Each row is a point on a landscape with many valleys, with its height.
A ball rolls from a point to the lowest of its 2 nearest points, and stops where none of them is lower. Distance is the straight distance between rows; heights are no part of it.
Z_363 h=4.69: [ 25  81 -36 -12   8   8 -38 -24  41 -60 -47 -14  11  -8  19  23  -5   6
  28  -9   2 -35 -31   9  53]
Z_474 h=6.02: [ 12  -9  58 -21 -12 -22  51   6  15 -31  22  37  28  19  11 -21 -56  36
 -47  38 -43  14  56 -31 -64]
Z_140 h=6.69: [ 13 -10 -10  17  17  41 -28 -18 -14 -35 -53 -27  17  32  -9 -23   8 -12
   3 -10 -27  -7 -10 -13  35]
Z_717 h=2.10: [ -1  88 -39  -5 -55 -15 -16 -13  59   1  12 -10  -2 -31  44  22 -20  40
  50  14  39 -21 -47  42   4]
Z_599 h=4.44: [ 33  20 -28 -38  -9 -89 -16  25  50  99  41 -28  -4 -33  16  57  38  -1
  10 -22  25 -18 -52  62  49]
Z_594 h=4.27: [ 15  53 -21  15  32   1 -27 -45   2 -55 -65 -15 -45 -22   8  25  21   9
  -5  -7   7 -20   7  25  45]
Z_76 h=8.39: [-26  -7   9  -4 -60  54  35  12   2 -28  46 -25  70  23 -21 -57 -36 -34
  -4  45  -2  39  18 -98 -34]
Z_121 h=5.43: [ 63  24 -53 -26  23   0 -87   5  40  29 -65   8 -23  33  17  20 -20 -32
  92 -45  32 -22 -57  30  68]
Z_247 h=6.34: [ 25 -20   2  29  38 -61 -68  -5   8  82 -63  -3 -17  14  24  24  51 -44
  33  -2   7   4 -61  39  38]
Z_828 h=5.72: [-49 -33   1   1  -8  38 -45 -43 -38  67   4 -42 -48  24 -51 -52  39 -53
 -40 -31  16  56  -4  52  -3]
Z_549 h=7.34: [ 12  67 -49 -17 -34  88  27 -27 -15 -77   8 -16 -38   1 -60   7  25  43
   7 -48   2   7  23 -19   9]
Z_391 h=4.04: [-14  59  -4  36 -35  20  61  22 -12 -45   3  52   1 -42  27  24  -1  47
  10  23   5 -15  -6 -44  -7]
Z_85 h=3.11: [ -5  -5  17   7 -62 -27  50  31  30  29  79  -1  23 -35  28   0  31  70
 -20  28  11 -25 -54  10 -12]
Z_367 h=2.29: [-21 -42  36  20 101 -56 -66  -5 -34  31 -76  41  -6  -5  50  22   3 -38
 -14  20  -2 -36 -31 -11   2]
Z_759 h=5.08: [ 41  -8  17 -24 -38 -89 -32  20  21  71  20  30  20  -3  47 -24  -7  -2
  56 -27 -50 -28 -39  40   5]
Z_92 h=2.46: [  3 -55   5 -16  11  -9  17  -2 -10  59  64 -52 -19 -16 -60  -6  60  15
 -61 -21   3  16  36  38   8]
Z_849 h=1.26: [  2 -67  46  13  90 -77 -65  25 -36  64 -29  46   3   6   9   5  12 -33
  -2  -4 -27 -14 -18  18  -3]
Z_114 h=3.50: [ -31 -100   25    4   55  -26  -24    6  -37   29   -1  -23   21   71
  -31  -42   16  -56  -39   16   26   22   16  -14  -61]
Z_230 h=5.11: [-26 -46  27  -5  49   6  24   4 -41 -81 -17   0 -25  81 -31 -22 -29 -61
 -59  20  33  44  82 -54 -80]
Z_840 h=3.74: [ -2  56 -21  14  38 -41 -52 -59  -6  12 -86   2 -52  -3  41  36  25 -38
 -26   2  11 -15 -23  37  38]
Z_102 h=1.56: [ -7  46 -18 -40  -9  -8 -15   4  30 -13 -21  52  34 -45  91   2 -57  -3
  31   0 -44 -69 -58 -25  16]
Z_572 h=3.29: [ 31 -65   4   2  40 -60  -9  -2   7  80  38 -13 -28 -20 -27  12  57  11
 -46 -11   1 -15  -7  43  40]
Z_320 h=4.10: [ -2  47  29  29 -55  13  92  19 -36 -43  31  61 -34 -39  22  31  -5  55
  -5  10  -1   6  34 -39 -49]
Z_62 h=3.93: [ -8 -16  23  13  34  27  62  31 -33 -82  22  40   8   8 -21  16 -41  -1
 -19   9   1  25  97 -66 -51]
Z_596 h=3.92: [  5 -12  12  -4 -38 -47  25  32  32  58  62  27  39 -41  46   8  13  20
  12  22  -1 -39 -71  19   5]
Z_182 h=3.36: [-10  33  -3   6   3  68  29  22 -10 -79  -5  45  33 -46  34  26 -14  41
  11  12 -19 -58 -18 -84  16]
Z_27 h=3.08: [ -4  -8  18  21  67 -35 -37 -41 -16 -17 -89  19 -20  -7  61  22   7 -28
 -22  17 -22 -30  -2   8  16]
Z_429 h=7.76: [ -2 -46  29  37  62 -11  10  18  -8 -16 -21  18  48 -45   9  31   9 -19
   4  36   8  10  31  -2  15]
Z_292 h=1.92: [ 25  97 -51  -1  14 -21 -66 -28  64  17 -13 -22 -33   3  10  55 -33 -19
  38   0  77  -4 -16  57  61]
Z_535 h=5.15: [-70 -49  22  -6  -9  27  -4 -45 -53  25  -2 -51 -65  43 -49 -45  27 -78
 -64   5  28  51  13  -9 -24]
Z_350 h=6.76: [ -2   2  22   2 -42  19  26 -32  -1 -21 -14 -41   4  37 -12 -40 -15  22
 -18   7 -46  22  49  -1 -18]
Z_715 h=5.12: [ 13  19 -60 -35 -58  33 -37 -13  32  24  10 -26  -3  40  -8 -51 -31  26
  77 -45  -6   1 -38  42  15]
Z_996 h=5.83: [ 49 -10 -27   0  28 -27 -75  14  19  57 -68  23 -20  12  19  17  18 -54
  85 -51   7  -1 -48  41  54]
Z_974 h=7.45: [ 10  20 -19  42 -33  58  24  15  -1 -58 -13 -14  46   6 -18   9  15  43
  39  20 -21   9  27 -79   0]
Z_878 h=2.80: [ -8   5  12 -25  31  67  -7  41  13 -53   3  45  52 -23  43 -10 -46  38
   1   3 -36 -84 -28 -87   8]
Z_752 h=1.57: [  9 -80  22   0  25 -18  50   5 -25  30  62  -3 -39 -12 -54   9  29 -14
 -76 -12  12  25  53  38 -13]
Z_408 h=4.47: [-47 -69  34  12   2 -15  -3 -18 -46   9   8 -51 -14  56 -48 -35  17 -75
 -64  34  35  52  41 -32 -48]
Z_340 h=8.06: [ -4 -11  17  21  81  21 -29  16   1 -46 -52  -1  55 -42  26  23  -5   2
  29  18  -3 -31  20 -52  33]
Z_925 h=6.40: [-17 -14  52 -31 -41  -5  31 -12   4   2  31 -30  20  47 -26 -56 -56  14
 -47  20 -45  41  70 -30 -61]
Z_72 h=2.52: [-12 -48  14  -4  10   7  71   5 -22  -4  56  35 -17 -37 -39   0   3 -14
 -27   3   9   9  36  31  -4]
Z_858 h=5.56: [  0 -13  39   8 -12   5  65  51  24 -30  54  62  37   3  36 -14 -46  41
 -41  55 -16   2   4 -44 -71]
Z_531 h=5.59: [ 30 -18  -1 -16  -4 -42 -39  12   9  78   4   9  -2  -5 -18 -20   5 -12
  35 -54 -45   7 -40  60  25]
Z_20 h=3.12: [-20  47  -8  10 -79  11  42  10  16   4  49 -20 -12 -37  -6   2  14  95
   9  -5  16  26   8  32 -42]
Z_862 h=2.16: [-11   7   6 -39  31  -1 -11  17   0 -19 -18  51  39 -49  47 -16 -62   1
  27  -7 -52 -55 -19 -41  21]
Z_382 h=3.27: [-15 -53   6  -3  44  29  56  20 -27 -52  13  41  -4 -26 -42 -13 -43 -20
 -24   5  11  18  58  -8 -21]
Z_693 h=5.71: [-26 -39  13 -16  42  30   6  -1 -39 -60 -22 -26  16  56 -34 -47 -23 -60
 -33  18   2  22  48 -67 -20]
Z_631 h=6.86: [ 11 -36  14  53  32 -23 -45 -38  -1  44 -71 -28 -16  29  17  18  67  -6
   0  13  22  15 -33  49  22]
Z_762 h=7.07: [-14  37 -24   1 -46  41  15 -38   2 -44  -5 -41 -29  -1 -25 -15   0  43
   3 -25 -18  20  33  26   7]
Z_545 h=7.91: [-21  10 -13  12 -48  69  39   9 -12 -44  10 -23  44   1 -33 -35   3  -2
  18  12 -17  32  20 -85 -15]
Z_185 h=4.57: [ 32  19  -9 -36 -51 -85 -12  29  38  86  46   1  39 -26  65  30  10 -18
  28  -6  -3 -45 -67  39   4]
Z_67 h=7.81: [-18  26  -3   7 -56  78  88   3 -53 -63  35  31 -54 -10 -46  15 -11  26
  -8 -29  -9  44  55 -52 -28]
Z_283 h=3.87: [-39  21 -21 -36 -60  37  26  -2  15  39  51 -57  -3 -17 -26 -21   8  59
   8  -9   0  42   6  59 -40]
Z_749 h=7.35: [  8 -56  27  59  41 -20 -19  -9 -18  21 -42 -22  27   2  -3   5  45 -15
  -2  28   9   2   3  15  13]
Z_468 h=4.49: [ -7   9 -28 -28 -41   8 -25 -13  31  49  19 -58   4  14 -26 -50   0  46
  38 -31  -4  34  -2  76 -15]
Z_38 h=6.28: [-10 -45   5  -7  20  38 -16 -11 -19 -21 -27 -16  37  54  -5 -60 -17 -38
   6  -2 -43   7   4 -29   8]
Z_773 h=5.07: [ 57  50 -59 -41  19   6 -65  -8  46 -24 -36   3   1   6  28  30 -27 -12
  74 -30  15 -61 -55  13  64]
Z_336 h=2.09: [-14  29  35  20 -84   1  67  34   3  20  80  -7   5 -17  11   0  38  94
 -30  20  -4   0 -11  -8 -52]
Z_634 h=4.82: [-19 -18   5  31 -31  22  52  21   6 -17  23  38  30 -29   9 -26 -22  41
   1  32 -13  -2 -14 -23 -21]
Z_613 h=2.30: [ -7  97 -39 -27 -43  -9 -17  -9  36 -15 -10  25  19 -25  92  23 -41  -5
  26  22  14 -58 -71  -4   1]
Z_286 h=3.94: [ 27 -16   5   4  25 -64 -18  -8  27  78  13 -10  -3 -42   6  64  60 -17
 -26   2  40  -4 -23  55  55]
Z_783 h=0.88: [ 13  62 -33   4 -20 -20 -41  -8  53  43  12 -33 -24 -24   8  27 -10  15
  50 -11  53  -1 -27  85  33]
Z_311 h=2.57: [  40  110  -60  -25   43  -14 -102  -25   55   20  -28  -18  -49   33
   -3   66  -42  -66   23  -16   83  -31  -42   33   68]
Z_576 h=2.45: [ -10 -101   24   17   80  -55  -47   17  -34   54  -24   22   16   56
  -17  -44   12  -37  -30   10   -3    5  -21    6  -30]
Z_510 h=6.11: [ -3 -51 -10 -11  -4  -5 -24  -1 -14  75   1 -27 -15  28 -43 -50  27 -24
   2 -31 -21  39 -19  55  13]
Z_347 h=7.55: [ -8  46 -35 -37 -46  98  54 -19 -48 -74  35  11 -45   0 -71  12   4  17
 -33 -49 -18  10  41 -52   5]
Z_574 h=4.53: [-13 -34  33  19  21  -2  45  32 -43 -76   4   1 -21  54 -29  24 -18 -29
 -28   6  16  56  99 -49 -66]
Z_364 h=3.49: [  3   3  45  16 -40 -24  88   6 -24 -43  51  30 -43 -31  -2  40  -3  36
 -35   8  -7  21  57   4 -50]
Z_495 h=7.05: [ 17  17 -28  34   9  52  -2 -15  -8 -61 -39 -19  26   3 -25  10  23  18
  31  -3 -10 -10  19 -38  34]

For each start below, name the point where the ball stops.
Z_495 | Z_752
Z_996 | Z_849
Z_599 | Z_752
Z_828 | Z_849
Z_574 | Z_752
Z_67 | Z_752
Z_510 | Z_336

Call two points neighbours if one is among the 2 nearest of the other. Go from one point of each pair to the other, from neighbour to neighbour, staying as low as possible. Name the highest point that can't be avoided.
Z_336, Z_102 | Z_185
Z_102, Z_752 | Z_320
Z_783, Z_102 | Z_613
